Each row is a point on a landscape with many valleys, with its height.
A ball rolls from a point to the lowest of its 2 nearest points, and stops where none of them is lower. Distance is the straight distance between rows; heights are no part of it.
j347 (h 241): [ 1.16 -0.52 -0.28 -2.31 -6.31  3.43 -1.09  0.08 -0.97 -2.54  2.86  1.79
  1.72 -0.95 -0.84  1.37  5.08  0.35  3.24 -1.40 -1.52 -3.83 -1.51]
j608 (h 639): [ 2.71  4.32 -4.30  0.89 -0.63  2.24 -0.91 -2.11 -0.87  4.71  1.18 -0.13
 -0.74 -0.58 -0.81  0.62  2.75  5.62  1.53  3.37 -4.33  1.99 -2.99]
j529 (h 627): [-0.16  4.02 -0.82  2.57 -0.52  2.58 -2.56 -1.17  1.42  5.02  0.46  2.16
  3.16 -2.60  0.51  3.26 -0.52  6.32 -0.71 -0.88 -5.54 -0.04 -1.68]
j538 (h 365): [-1.73  2.98 -0.87 -1.76  1.42  1.69  1.11  1.42  3.23  3.07 -0.40 -5.20
  0.91 -1.59 -0.82  1.37 -0.46  2.56 -1.09 -6.95  3.10  3.12 -2.35]
j968 (h 575): [ 0.26 -3.12  4.41 -4.27  0.40 -1.46 -1.90 -0.57 -2.38 -1.01 -2.22 -1.60
 -2.66 -1.48  0.78 -2.87 -5.58 -5.09  1.44  2.27  0.57 -4.11  3.73]
j565 (h 694): [-3.51 -1.93 -0.44 -0.19  2.06  0.57 -2.63  1.09 -1.51  1.59 -1.39  1.16
 -0.74  2.00  3.93  1.05 -1.37 -1.86  2.82  8.38  0.17 -1.70 -0.20]
j463 (h 430): [ 2.76 -1.24 -1.49 -0.27 -4.57 -1.64 -1.23 -3.50 -2.78  0.50  0.16  5.01
  2.39 -0.70 -2.83 -0.45  3.07  0.55  2.57  2.80 -3.12 -2.62 -1.79]
j293 (h 604): [ 2.61 -3.59  4.27 -1.98 -0.64 -3.33 -1.87 -1.97 -1.39 -2.23 -0.88 -0.74
  0.11  1.05  1.42 -4.75 -4.72 -4.50  1.61  3.58 -0.97 -3.49  5.34]
j736 (h 156): [-8.97 -1.31 -0.32  1.66 -0.04  1.25 -2.03  4.03  0.95 -2.29  1.41  0.97
  0.13 -0.56  3.48  2.15 -0.38 -0.01 -1.77  2.29  4.49 -0.80  0.79]
j72 (h 297): [-5.81 -3.03  2.78  0.33 -1.15 -0.70 -1.48 -0.73 -2.73 -1.78  1.40  2.57
  1.65 -0.54 -2.06 -1.79 -1.37 -2.80  1.13  4.88  2.08 -4.09  2.45]
j336 (h 540): [-0.90 -1.12 -0.17 -2.33  2.55  1.16  2.26  0.10 -0.92 -0.41 -1.27 -1.42
 -2.31 -0.09 -3.41  0.48 -0.73 -3.11  0.80 -1.26  3.66  0.85 -1.59]
j225 (h 300): [-3.94  1.84  1.92 -1.78  1.22  1.67  2.11  0.56 -0.89  2.44 -2.01  1.74
  0.93 -3.68 -1.81  4.41 -1.71  3.22 -0.95 -6.14 -1.08  2.25 -3.58]
j750 (h 446): [ 7.23 -0.98 -1.77  1.18 -3.60 -2.40  1.50 -2.33  2.12 -1.52 -0.49  1.83
  2.70  0.47 -0.60  0.26  1.13  2.82  0.99  0.38 -3.51  0.37 -1.49]
j587 (h 720): [ 0.84 -2.41 -0.10 -3.33  0.97  2.20 -2.37  2.60 -0.11 -0.21 -2.05 -3.18
 -3.74  0.63  3.03  0.70  1.01 -2.47  3.03  1.98  1.15 -1.85 -0.47]
j973 (h 203): [ 1.39  2.83  0.19  1.92  2.27 -0.19  0.57  3.11  4.06  2.45 -0.77 -4.13
  1.04  4.00  4.76  0.31  0.31  3.31 -3.84  1.13 -0.02  2.57  1.55]
j903 (h 592): [ 5.14  2.21  0.39  4.32 -0.55 -3.15  2.39 -4.53  1.69 -0.48  1.24  1.64
  4.57  0.06 -3.23 -3.72 -1.99  2.42  0.63 -2.34 -2.73  1.85  1.46]
j281 (h 334): [-2.19  1.98 -0.09 -1.13  3.61  0.20  2.52  0.56  1.62  4.20 -2.36 -1.56
  0.36  0.42 -1.25  2.16 -1.76  1.97 -1.51 -2.60  2.39  1.53 -3.12]
j775 (h 559): [ 0.96 -0.35  1.18 -2.10  2.47  0.46  4.66  0.65  1.28 -2.02 -1.09 -2.03
 -2.10  0.56 -1.06  1.11 -1.40 -2.25 -1.30 -5.54  2.85  2.02 -1.77]
j400 (h 576): [ 2.67  0.85  1.32  2.50  1.84 -0.55  3.23 -1.78  4.63 -2.00  0.31 -1.50
  3.75 -0.12  0.28 -0.51 -4.12  2.05 -2.14 -5.47  1.13  2.89 -0.49]
j290 (h 474): [-1.27  0.09 -0.36  0.50  0.88  0.81 -0.32 -1.40 -1.78 -1.79  3.40 -3.54
 -0.40  1.53 -2.63 -6.34  1.06 -4.89  0.55  3.91  2.97  1.42  4.32]
j247 (h 693): [-1.11 -1.47 -2.32  0.58 -1.93  1.59 -4.11  0.94 -1.56 -1.70  0.31 -2.66
  0.61  1.14  1.87 -2.56  3.24 -1.98  1.58  4.99  1.66 -2.85  4.45]
j594 (h 461): [ 5.21 -1.45  2.03  0.68 -2.23 -1.15  1.02  0.48  2.21 -4.67  0.92  0.57
  2.39  1.52  0.89  0.38  0.93  2.21  1.13 -3.01 -1.17 -0.06  0.83]
j936 (h 593): [-1.93 -2.24  2.75 -2.04  4.18  1.60  2.65 -0.16 -1.44  1.70 -2.30  2.59
 -4.04  0.91  2.60  1.51 -2.53 -3.55 -1.28  2.35 -1.38 -1.06 -1.73]
j584 (h 457): [-0.04  3.10 -2.34 -0.22 -3.91 -0.06 -0.83 -3.58 -4.38  1.78  4.62  0.93
  2.91  1.83 -5.07 -4.64  5.18  1.35  3.42  3.59 -2.28  0.55  1.31]
j90 (h 155): [-0.76  3.18  0.75  2.36 -3.23  1.94 -0.52  0.39  1.72 -1.32  5.01 -0.50
  4.92  2.50  0.85 -0.57  3.65  4.29 -2.88 -1.35 -0.15 -0.22  3.84]
j960 (h 372): [-8.07 -0.55  1.15  0.91 -0.79 -2.23 -3.56  7.51  0.49 -1.42 -0.24  0.14
 -4.86 -0.84  5.60  1.22  0.70 -1.85 -3.34 -1.33  3.43 -1.66  0.60]
j77 (h 260): [ 1.29  3.81 -0.51  1.50  2.57  1.88 -0.36 -0.05  4.33  3.72 -0.04 -3.80
  2.65  0.85  4.11  2.07 -0.82  4.47 -2.85 -2.79 -2.87  3.61 -0.47]
j523 (h 708): [-0.25 -1.01 -1.03 -1.33  0.42  2.20 -3.81  0.52 -2.59 -0.56  0.82 -3.74
 -1.52  0.35  2.89 -4.33 -1.06 -4.09  2.56  5.57  1.12 -3.27  5.09]
j390 (h 565): [ 3.51 -1.84 -1.49  2.99 -0.21 -2.81  1.28 -3.87 -0.27 -2.64  1.06  0.20
  4.18  2.80 -0.75 -4.78 -0.83 -0.73  0.03  2.57 -0.54  0.76  2.47]
j286 (h 735): [ 4.45 -0.93 -1.20 -2.41  0.27 -0.95 -1.41  2.47  1.17 -0.87 -2.86 -5.40
 -4.28  2.43  0.16 -1.14  1.49 -3.25  3.26  0.85  1.86 -0.03  0.47]
j999 (h 296): [ 2.26 -2.00 -2.75  1.65  2.19  3.18  1.36 -2.33  0.28 -2.05  2.50 -1.34
  0.28  1.57  2.38 -1.73  1.10 -2.64 -0.80  2.22  0.79  1.13  1.89]
j321 (h 585): [ 1.28  2.44  1.98  4.77  0.59 -1.04  3.20 -2.96  3.62 -1.02  2.13 -1.69
  5.03  0.58 -2.80 -3.20 -3.66  2.04 -1.33 -3.72 -0.66  2.88  2.65]
j975 (h 387): [ 2.21  2.46  0.52 -2.73 -0.85  0.50  2.05  0.83  3.16  0.49 -1.03 -3.35
  0.10 -1.48 -2.01  1.69 -0.02  3.73 -0.12 -7.17  0.41  2.80 -2.94]
j856 (h 518): [ 0.24 -1.94 -1.98 -0.53  1.31  1.10  0.03 -4.03 -2.36 -1.10  0.95 -1.51
  0.00 -0.79 -4.59 -1.29  1.14 -1.88  1.86  1.36  1.59  0.86 -1.19]
j387 (h 287): [-4.77 -0.95 -2.46  0.54 -0.44 -3.37 -5.01  6.18 -0.70 -0.99 -1.64 -2.50
 -7.89 -0.13  3.86 -0.99 -0.44 -6.05 -3.13 -6.93  1.58 -3.53  2.47]
j984 (h 236): [ 0.34 -1.50 -1.76  0.78 -3.08  0.66 -1.17 -0.43 -0.23 -0.09  1.15  0.77
  4.77  1.65  0.72  1.30  3.76  3.41 -0.57  2.90 -0.85 -1.67  0.48]
j94 (h 663): [ 1.70 -2.58 -4.26 -2.84 -0.75  0.21 -3.28 -1.71 -2.57  2.02 -1.78 -1.87
 -1.58  0.39 -1.51 -2.11  2.49 -1.08  5.86  5.51 -0.39  0.53 -2.13]
j280 (h 316): [ 1.85 -0.55 -5.56 -0.39 -1.58  3.24  0.40 -3.32 -0.64  0.66  1.45  1.84
  1.36 -3.66 -2.58  2.26  1.83  2.73  0.66 -0.04 -0.99  0.73 -4.32]
j67 (h 574): [ 1.07 -1.65  5.23 -1.49  2.54 -0.56  3.27 -1.55 -1.33  0.68 -1.69  2.17
 -3.15  1.46 -0.45 -0.80 -2.48 -4.51 -0.32  1.48 -0.48  0.01 -0.49]
j284 (h 209): [-1.64 -2.79 -1.04 -1.14 -5.41  3.05 -0.65 -1.77 -4.04 -3.49  2.25  4.48
  3.02 -1.90 -0.58  2.63  3.05 -1.50  2.58 -1.57 -0.87 -5.79 -0.97]
j432 (h 357): [-2.02  0.05 -0.95  0.32 -0.54  0.26 -3.31  3.83 -0.18 -0.61 -0.75 -5.20
 -3.35  2.12 -2.53 -2.51  2.46 -2.55  1.21  2.23  4.73 -0.33  2.57]
j47 (h 415): [-3.97 -0.57  4.23 -4.81 -1.01 -0.83  1.49  6.70 -1.34 -1.26 -2.51 -0.49
 -5.96 -1.17  0.84  1.88  0.75 -3.94  0.15 -5.59  2.23 -1.88  0.71]
j589 (h 550): [ 4.20  0.08 -0.28  1.89  1.14 -3.94  1.14 -2.19  0.78 -2.69  0.42 -2.21
  1.44  4.15 -0.65 -6.28 -0.94 -1.71  2.86  3.48  0.26  3.83  3.25]
j416 (h 240): [-4.24  0.88  6.43 -0.38  1.05  0.98  1.45  0.90 -1.17  1.23  2.16  4.74
 -3.71 -0.45 -0.28 -0.02 -1.46 -1.56 -0.06  4.12 -2.36 -1.65 -1.21]
j471 (h 190): [ 0.99  1.56 -0.19  1.18 -2.75  0.91 -1.57  0.05  2.74 -0.10  2.04 -0.73
  5.52 -0.68  2.01  1.74  1.99  5.87 -2.58 -3.12 -1.36  1.12 -0.38]
j271 (h 248): [-0.11 -1.43 -1.33  1.99  3.61  4.05  1.51 -1.68 -0.16 -1.18  2.95  1.12
  0.17  0.20  2.40  0.77 -0.78 -1.63 -3.16  0.44  0.47  0.91 -1.27]
j724 (h 295): [ 0.52  3.72 -1.49  0.66 -0.87  2.42 -2.20 -1.65  4.72  4.81 -0.28 -4.28
  3.28 -2.36 -0.35  1.55 -0.57  4.53 -0.88 -3.11 -3.61  4.41 -0.89]
j126 (h 531): [ 4.92 -2.28 -1.20  1.84  3.22  1.31  1.95 -4.13 -1.82 -1.78  1.87  4.24
 -0.16 -0.58  0.54  0.51 -2.36 -3.52 -0.14  0.98 -2.78 -0.57  0.37]
j331 (h 470): [ 3.91  3.15 -4.90  1.31 -4.84 -0.88  1.18 -6.11 -3.94  1.12  4.47  2.33
  3.25  0.40 -4.88 -3.78  4.04 -0.33  2.19  0.95 -2.63  0.23  0.16]
j918 (h 616): [-0.54  3.86  1.46  1.30  0.85 -2.63 -0.52 -2.28 -0.79  6.23 -2.90  3.39
  0.93 -3.09 -4.88  1.74 -2.15  2.89  0.94  0.59 -2.92  1.18 -3.51]
j79 (h 282): [ 3.18 -3.11  0.14 -2.25 -4.38  0.92 -1.28  0.40 -0.16 -4.35  0.89 -1.39
  1.26  0.00 -1.23 -0.63  2.47 -1.45  3.25 -0.57  0.59 -3.37  1.25]
j373 (h 302): [-5.04 -2.42  5.04 -1.11  0.18 -0.55 -1.41 -0.25 -2.64 -0.51  1.13  3.53
 -2.25 -1.08  0.30 -1.77 -3.83 -4.18  1.29  6.20 -1.33 -3.36  1.38]
j121 (h 121): [-1.00 -0.16  1.42  0.42  1.25 -1.14 -1.16  2.97  2.77  0.55 -2.39 -0.28
  1.16  2.67  4.89  3.08 -0.09  3.69 -4.11  0.87  0.27  0.49 -0.36]
j658 (h 504): [ 2.65  0.74 -4.83  2.52  0.72 -1.28 -1.34 -2.99 -4.15  2.34  0.49  6.14
  1.03 -3.34 -1.44 -0.44  1.19 -0.21  0.86  3.73 -1.74  1.14 -2.57]
j829 (h 547): [ 4.38 -2.41 -0.45  2.64  1.02 -0.31  3.65 -4.64 -0.26 -5.47  1.75  2.97
  1.90 -0.14 -1.52 -1.18 -2.81 -2.59  0.78 -2.31  0.07  0.58  0.59]
j555 (h 235): [-7.98 -3.46  1.20  2.09 -0.98  0.05 -2.28  2.21 -0.78 -2.72  1.33  0.90
  0.29 -0.27  1.44 -0.50 -1.45 -3.06 -0.92  5.10  3.30 -4.04  3.13]
j381 (h 403): [-3.54 -4.25  3.00 -3.65  1.44 -2.23  1.51  4.59 -0.86 -0.63 -6.54  0.87
 -1.76 -0.20  4.48  3.20 -1.95 -3.06 -2.42 -1.62  2.35 -1.94  0.44]
j921 (h 515): [ 3.68 -1.35 -2.36  1.74  2.87  0.16 -0.72 -3.29 -5.30  0.98 -0.42  6.39
 -1.06 -1.84  0.93  0.56 -0.29 -3.59  1.52  3.53 -3.08 -0.34 -1.84]
j113 (h 443): [-0.89  1.17 -1.77  1.58 -2.55  0.09 -1.44 -2.81 -3.45  2.59  2.46  3.97
  1.61  0.40 -3.19 -1.04  3.87  1.73  3.00  3.87 -2.38 -1.60 -1.29]
j593 (h 420): [-0.83  1.17  2.39 -3.64  2.15  0.89  1.66  4.67  0.91  0.64 -0.73 -0.75
 -3.80  0.88  5.36  2.83  1.83 -0.11 -1.55 -5.15  1.70  1.40 -3.11]
j105 (h 473): [ 2.42  3.71  2.73 -0.37  4.66  1.43  3.78 -0.93  2.54  4.45  0.53 -1.29
 -3.80  2.94  1.82  0.01 -1.08 -0.73 -1.47 -1.33 -0.96  1.99 -1.27]
j366 (h 412): [ 0.41 -0.74  3.42 -0.15 -2.35 -0.13 -2.87  5.60  0.57 -5.44  3.31 -1.41
 -4.25 -0.17  3.58 -1.22  1.27 -2.72 -1.44 -4.06  0.62 -2.08  3.56]
j877 (h 292): [-0.21 -3.82 -2.35  1.65  3.77  0.52  1.00 -2.71 -0.68 -1.88 -0.46  1.29
  2.89  0.14  0.88  1.27 -1.99 -1.15 -3.97  0.80  2.00  0.73 -0.57]
j819 (h 444): [ 1.96  3.14  2.63 -2.26  3.47  1.57  3.35  2.17  3.49  2.31  0.60 -1.42
 -2.63  2.25  5.12  2.25 -0.11  1.40 -1.51 -5.44 -0.36  2.75 -2.58]
j900 (h 609): [-0.10  0.84  0.88  0.89 -0.51 -3.48 -1.80 -2.06  0.33  4.61 -3.88  1.28
  3.19 -0.35 -3.91  0.67 -1.70  5.11 -0.51  2.98 -1.37  0.78 -1.97]
j618 (h 361): [-3.42 -3.97  2.26 -2.40  0.42 -0.06 -1.18  4.65 -1.23 -4.75 -2.11  0.71
 -0.70 -0.96  4.59  2.55 -0.71 -1.78 -2.05 -2.52  2.04 -1.51  1.04]
j920 (h 349): [ 7.01  2.91 -5.19  2.67 -1.20 -1.65  0.95 -4.70  2.02  2.75 -0.82 -0.71
  1.82 -2.85 -1.55 -0.39 -0.91  3.61  0.23  0.42 -4.43  3.87 -1.40]
j673 (h 250): [-6.70  3.29  0.13 -1.63  0.39 -1.61  1.06  3.91  3.35  4.61 -1.88 -0.20
 -2.60  0.86 -0.46  4.41  0.37  4.00  4.05  1.81  2.08 -0.51 -3.52]
j949 (h 677): [-0.52 -1.96 -2.61 -1.15  0.20 -1.21 -3.89 -0.40 -1.63  2.18 -1.49 -1.53
  0.43  2.83  1.01 -1.71  1.84 -0.72  4.07  7.81 -0.62 -0.09  0.59]
j236 (h 173): [ 1.43  2.09  1.43  3.43  0.02  1.33  3.32  0.65  3.54 -4.40  5.89 -1.52
  1.99  2.61  3.48 -3.31  0.62 -0.07 -3.96  1.29 -0.25  1.48  5.38]
j951 (h 503): [ 1.81  4.76  0.41  1.22  4.38  1.24  3.16 -2.12  0.97  3.84  2.14 -3.33
 -2.22  4.08 -0.07 -3.98 -0.41 -0.42 -1.09  2.55 -1.05  4.16  1.05]
j183 (h 186): [-4.07  2.19  5.10 -0.23  3.03  0.92  3.15  0.28 -0.23  3.09  0.02  5.00
 -2.90 -0.75 -0.30  3.16 -3.26  1.00 -1.86 -0.34 -1.64  0.03 -2.73]
j134 (h 527): [ 5.09  0.04  4.44  0.28 -0.09 -3.64  1.79 -1.17  2.42 -2.86 -1.22 -1.53
 -1.56  3.51 -2.62 -5.11 -1.59 -1.63  3.01  0.65  0.81  1.73  2.15]
j28 (h 144): [-4.36 -0.67 -0.07  1.85  1.10  2.73  0.03 -0.05 -0.69 -1.39  1.92  4.31
  2.40 -0.65  1.49  3.48 -0.21  3.08 -1.42  0.24  1.01 -0.90 -1.83]
j206 (h 385): [ 0.26 -6.18 -1.58 -2.05  0.37 -0.11 -1.38 -1.97 -3.14 -2.38 -3.71  1.75
  1.82 -2.21 -0.46  1.69 -1.71 -2.57  1.56  2.00  0.21 -2.45 -1.01]
j422 (h 93): [-6.29  0.64  1.39  1.18  1.72  2.41 -1.02  3.13  1.11  0.48  2.49  1.26
  0.16 -0.16  3.42  2.25 -0.29  3.13 -1.76  0.77  2.34 -0.33 -0.90]
j83 (h 157): [-5.78  2.78 -1.03  1.16  1.58  2.39 -0.89  1.35  2.22  3.81  0.91  1.18
  1.61 -1.29  1.01  4.17 -0.67  5.76  1.02  1.53 -0.86  0.47 -2.87]
j118 (h 298): [-4.45  1.57  1.80 -2.23  2.59 -1.12  1.99  4.22  1.77  3.08 -3.77 -0.23
 -1.88  1.25 -0.58  3.24  0.01  1.19  0.02 -1.15  3.01 -0.51 -2.55]
j32 (h 494): [ 3.32  1.83 -6.51  0.66 -2.62 -2.57 -1.12 -4.29 -2.62  3.30  0.20  3.57
  1.79 -4.06 -4.01 -2.14  2.06  1.93  1.30  3.26 -2.33  2.34 -2.66]
j459 (h 324): [ 2.78  4.12 -1.76  1.79 -0.63 -0.29 -1.44 -4.01  1.72  5.10 -0.53 -1.47
  3.06 -2.72 -3.69 -0.49 -1.48  3.85  0.09 -1.29 -4.53  3.07 -1.21]
j800 (h 480): [ 3.29 -0.51  3.28 -0.98 -1.46 -2.01  0.38  3.20  2.63 -2.56 -1.36 -1.55
 -1.91  2.04  0.66  0.30  0.89  0.00  0.31 -2.44  1.81 -0.09  0.83]
j157 (h 484): [-1.54 -2.71  0.36 -1.44 -0.85 -0.63 -5.69  5.11 -0.46 -2.42 -1.82 -2.94
 -3.38 -1.20  3.95 -0.33 -2.62 -4.09 -0.83 -1.56  2.18 -5.36  3.93]
j954 (h 189): [-0.39 -1.08  1.09  2.80 -0.09 -1.00 -1.02  0.22  1.38 -0.25 -0.17  1.84
  4.37  2.78  3.10  1.14 -0.04  3.35 -4.11  3.42 -0.39 -0.89  2.09]
j866 (h 337): [-6.08 -0.37  0.75  0.42 -0.10 -3.80 -1.92  6.47 -0.62 -2.12 -0.24 -0.77
 -6.43 -0.57  5.79 -0.66  0.85 -4.86 -5.56 -6.55  2.69 -0.55  1.05]
j87 (h 561): [ 3.41 -1.86  0.72  0.10  2.17 -0.85  3.40 -1.16  1.49 -4.30 -0.92 -0.38
  1.02  0.57 -1.03 -0.01 -2.87 -1.96 -0.56 -3.20  1.45  1.86 -0.59]
j496 (h 428): [ 5.69 -0.43  1.21 -0.51  0.03 -1.27  1.68 -3.14 -0.61 -0.48 -1.51  3.53
 -0.53 -0.78 -2.38  2.25 -0.82  2.60  0.32 -1.35 -3.34  0.81 -2.46]
j878 (h 580): [ 2.12 -3.68  2.80  1.51 -0.73 -2.85 -0.54 -2.41 -0.01 -3.22  0.01  1.62
  3.25  2.49  0.64 -3.02 -1.32 -2.37 -0.67  3.00  0.20 -1.76  3.91]
j250 (h 552): [ 3.61 -0.52  3.68  0.62  2.01 -2.65  2.84 -3.57 -1.07 -0.98  0.60  1.44
 -2.85  1.87 -1.74 -5.04 -2.95 -4.30  0.93  1.34 -1.14  2.99  0.53]
j909 (h 116): [-0.44  4.05 -1.13  4.06 -1.43  1.96  1.13 -0.45  1.24 -2.66  4.56 -3.39
  5.56  2.64 -0.13 -3.19  2.00  1.94 -3.62  0.36  0.68  0.90  5.89]
j127 (h 325): [-0.10 -3.87  0.83 -0.85 -0.79  0.71 -1.21  1.34 -0.14 -4.44  0.52 -0.07
  1.20 -0.72  1.45  1.65  1.11 -1.60 -1.15 -1.69  1.96 -2.13  2.25]
j557 (h 220): [-0.42  1.18 -2.69  0.77 -3.86 -0.09 -1.84 -0.59  2.51  2.70 -0.05 -0.20
  5.76 -0.96 -0.61  1.74  2.30  6.44 -1.46  1.32 -1.22  0.03 -0.35]
j491 (h 439): [-4.75 -1.61  0.96 -3.22  1.77 -3.75  3.67  6.18  0.99  1.86 -7.13  0.37
 -1.85  0.80  1.85  3.08  0.34 -1.85 -2.28 -3.42  4.13 -1.67 -0.71]
j993 (h 632): [ 0.50  3.99 -4.00  2.83  0.94  2.26 -1.59 -0.86  0.42  6.39  0.64  2.63
  1.32 -2.18  1.03  3.45  1.13  5.87  0.47  3.73 -4.53  0.64 -3.33]
j261 (h 600): [ 3.45  1.48 -0.17  2.97  0.12 -4.73  0.19 -4.40 -0.16  1.95 -1.82  1.61
  3.21  0.58 -4.57 -1.89 -2.21  3.15 -0.47  0.75 -1.65  3.12 -0.61]
j93 (h 290): [-0.85  0.45 -1.11 -0.10 -0.99 -1.71 -2.23  5.35  0.99 -0.60 -2.49 -4.67
 -4.94  1.45 -2.55 -0.84  2.49 -2.48  0.03 -3.74  5.40 -0.52  0.01]
j181 (h 621): [-0.13  3.09  2.59  0.40 -0.65 -0.20 -1.72 -1.33  1.55  5.24 -1.66  2.72
  1.69 -3.57 -2.76  3.51 -1.93  5.27 -0.22 -3.03 -4.12  0.48 -2.20]
j211 (h 342): [-0.68 -5.24 -2.11 -0.75  1.90 -1.03  0.23 -0.83 -0.75 -1.71 -5.10  0.05
  1.98  0.28  0.37  3.03 -2.25 -1.50 -1.08  2.24  2.05 -0.08 -1.23]
j186 (h 212): [-0.79 -0.75 -0.89 -0.33 -2.13 -3.94 -4.11  6.46 -0.32 -2.25 -2.18 -2.88
 -7.28  1.06 -0.12 -0.82  1.46 -4.04 -0.53 -7.12  2.59 -1.94  2.51]
j556 (h 381): [-1.62  0.21  4.32 -2.41 -0.06 -0.01 -1.01  5.79 -0.80 -3.64  0.83 -1.14
 -5.95 -1.20  3.78  0.09  1.50 -3.38 -1.32 -6.66  1.43 -0.34  1.00]
j276 (h 175): [-4.49 -1.41 -1.10  0.61 -2.08  2.71  0.80 -0.07 -2.47 -2.30  3.45  6.05
  2.92 -2.79  0.79  4.77  1.33  2.11  1.00 -1.36 -0.28 -3.06 -1.73]
j719 (h 233): [-5.33  0.65  5.22 -3.55  3.16  0.38  6.20  2.33 -0.70  3.00 -2.43  3.21
 -3.65  0.08  0.63  3.69 -2.05 -0.21 -0.65 -2.77 -0.39  0.01 -2.43]
j412 (h 425): [-1.79  0.08  1.64  0.25  1.35 -0.05  0.57  0.93 -0.02  0.32  0.66 -4.06
 -3.59  1.81 -0.65 -4.04 -0.67 -6.01 -0.21  2.28  4.32  0.02  2.17]
j947 (h 707): [-3.09 -1.69  1.40 -1.42  1.92  1.77 -1.92  3.38 -0.16  0.14 -1.34 -0.23
 -3.10  0.95  4.47  1.56 -0.74 -1.67  0.88  4.14  1.12 -2.58  0.47]
j173 (h 272): [-3.52  3.71  5.42 -4.17  2.19  0.48  4.53  2.00 -0.69  4.13 -2.14  2.40
 -2.88 -0.71 -2.86  3.20 -1.10  2.36 -0.03 -5.92 -1.52  1.25 -3.33]
j461 (h 505): [ 3.00 -0.62  3.64 -0.98  0.11 -4.25  1.93  1.33  2.68 -1.53 -2.73 -3.18
 -1.94  2.90 -2.93 -2.06 -0.95 -2.30  0.50 -1.70  3.00  1.16  1.84]
j941 (h 202): [-4.41  3.85 -1.28 -0.36 -1.07  0.82 -1.43  0.42  2.19  5.45 -0.43 -1.07
 -0.26 -0.93 -2.10  3.17  0.71  5.72  3.47  2.93 -0.23  0.31 -3.57]
j572 (h 317): [-4.44  1.67 -1.17 -0.44 -0.10  2.94 -0.21 -1.76  0.08  2.49  0.03  0.34
  2.26 -6.13 -4.08  3.11 -1.26  4.33  0.66 -4.87 -0.49  1.87 -3.97]
j78 (h 445): [ 1.50 -2.83 -1.00  0.33 -2.73 -0.03 -5.02  4.37  0.11 -5.18  0.24 -3.61
 -2.54 -1.02  3.91 -1.57 -0.18 -3.57 -0.79 -3.42  2.37 -3.40  5.44]
j636 (h 500): [ 1.25  0.97 -1.54  0.45  0.35  0.28  0.60 -3.23 -1.73 -1.20  2.80 -3.25
  0.73  2.17 -4.77 -4.56  2.60 -1.13  1.51  1.80  1.70  2.15  1.18]
j283 (h 529): [-2.04 -2.23  1.85 -2.75 -0.95  0.54 -4.53  3.39 -2.36 -1.52 -0.30 -3.16
 -3.99 -3.35  2.28 -2.51 -5.38 -4.27  0.95  1.61  2.35 -6.13  5.54]
j651 (h 360): [ 5.67  1.69 -7.24  1.84 -1.55  1.66  1.72 -3.33  2.06  0.03  1.86 -2.50
  2.61 -0.54 -0.09 -0.93  2.59  2.51  0.08  1.64 -2.86  2.74 -0.16]
j253 (h 416): [ 3.47 -3.71 -2.65 -0.12 -2.44 -2.10 -0.10 -3.76 -4.09 -1.54 -1.65  4.72
  2.61 -2.47 -2.98  1.25  0.21 -1.78  1.26  1.41 -2.11 -1.81 -1.54]
j649 (h 441): [-2.07 -0.41  6.82 -4.34 -0.69  1.43  2.70  4.26 -1.98 -0.97 -1.50  1.69
 -4.10 -0.23 -1.72  1.53  0.52 -1.34  1.31 -4.83  0.44 -0.64 -0.69]
j659 (h 289): [-0.61  0.36 -4.49  1.45  3.02  5.18  1.17 -2.56 -0.37  0.66  2.14 -0.44
  0.91 -2.54 -0.63  2.36  0.26  1.47 -1.38 -1.45  0.08  2.66 -3.60]
j997 (h 703): [ 0.46 -0.27 -2.87  2.54 -2.45  0.50 -1.18  1.32 -0.10 -4.09  2.60 -3.56
  1.88  2.01 -0.79 -3.43  3.08 -1.45 -1.35  1.49  2.84 -1.16  4.75]
j566 (h 483): [ 4.34  1.70 -6.24 -0.40 -5.77 -1.99 -0.10 -5.95 -0.63  1.61  1.69  0.66
  2.20 -1.75 -4.69 -4.24  3.74  2.58  1.60  2.12 -2.81  2.90 -0.23]
j503 (h 648): [ 3.87  0.71 -4.17 -1.80 -1.88  1.91 -0.73 -1.19 -1.21  2.69  0.55 -1.32
 -2.01  0.04 -0.80 -0.49  4.72  2.25  2.94  4.37 -2.38  1.46 -3.25]
j237 (h 336): [ 4.74  0.26 -6.04  2.52  0.13  2.83  2.16 -4.26 -0.29 -3.06  4.34 -0.84
  3.47  0.31  0.83 -1.62  2.80 -0.63 -0.26  0.80 -1.98  0.76  0.56]
j25 (h 409): [ 4.25  1.12  1.09 -1.48  0.49 -0.13  3.38 -2.49  1.16 -0.19 -1.18  0.24
  0.18 -2.14 -3.96  2.08 -2.28  1.98  0.39 -6.12 -2.36  2.72 -3.00]

For each start below, name the point where the ball stops.
j261 => j271
j775 => j186
j947 => j271
j921 => j271
j293 => j556
j538 => j422

Call two points neighbours if one is among the 2 nearest of the other. Go from one point of each pair to the other, from neighbour to neighbour, staying as low as possible. Name the highest point that can't be avoided.
j271, j909 => j651
j183, j186 => j960
j909, j121 => j984
j183, j422 => j373
j556, j186 => j649
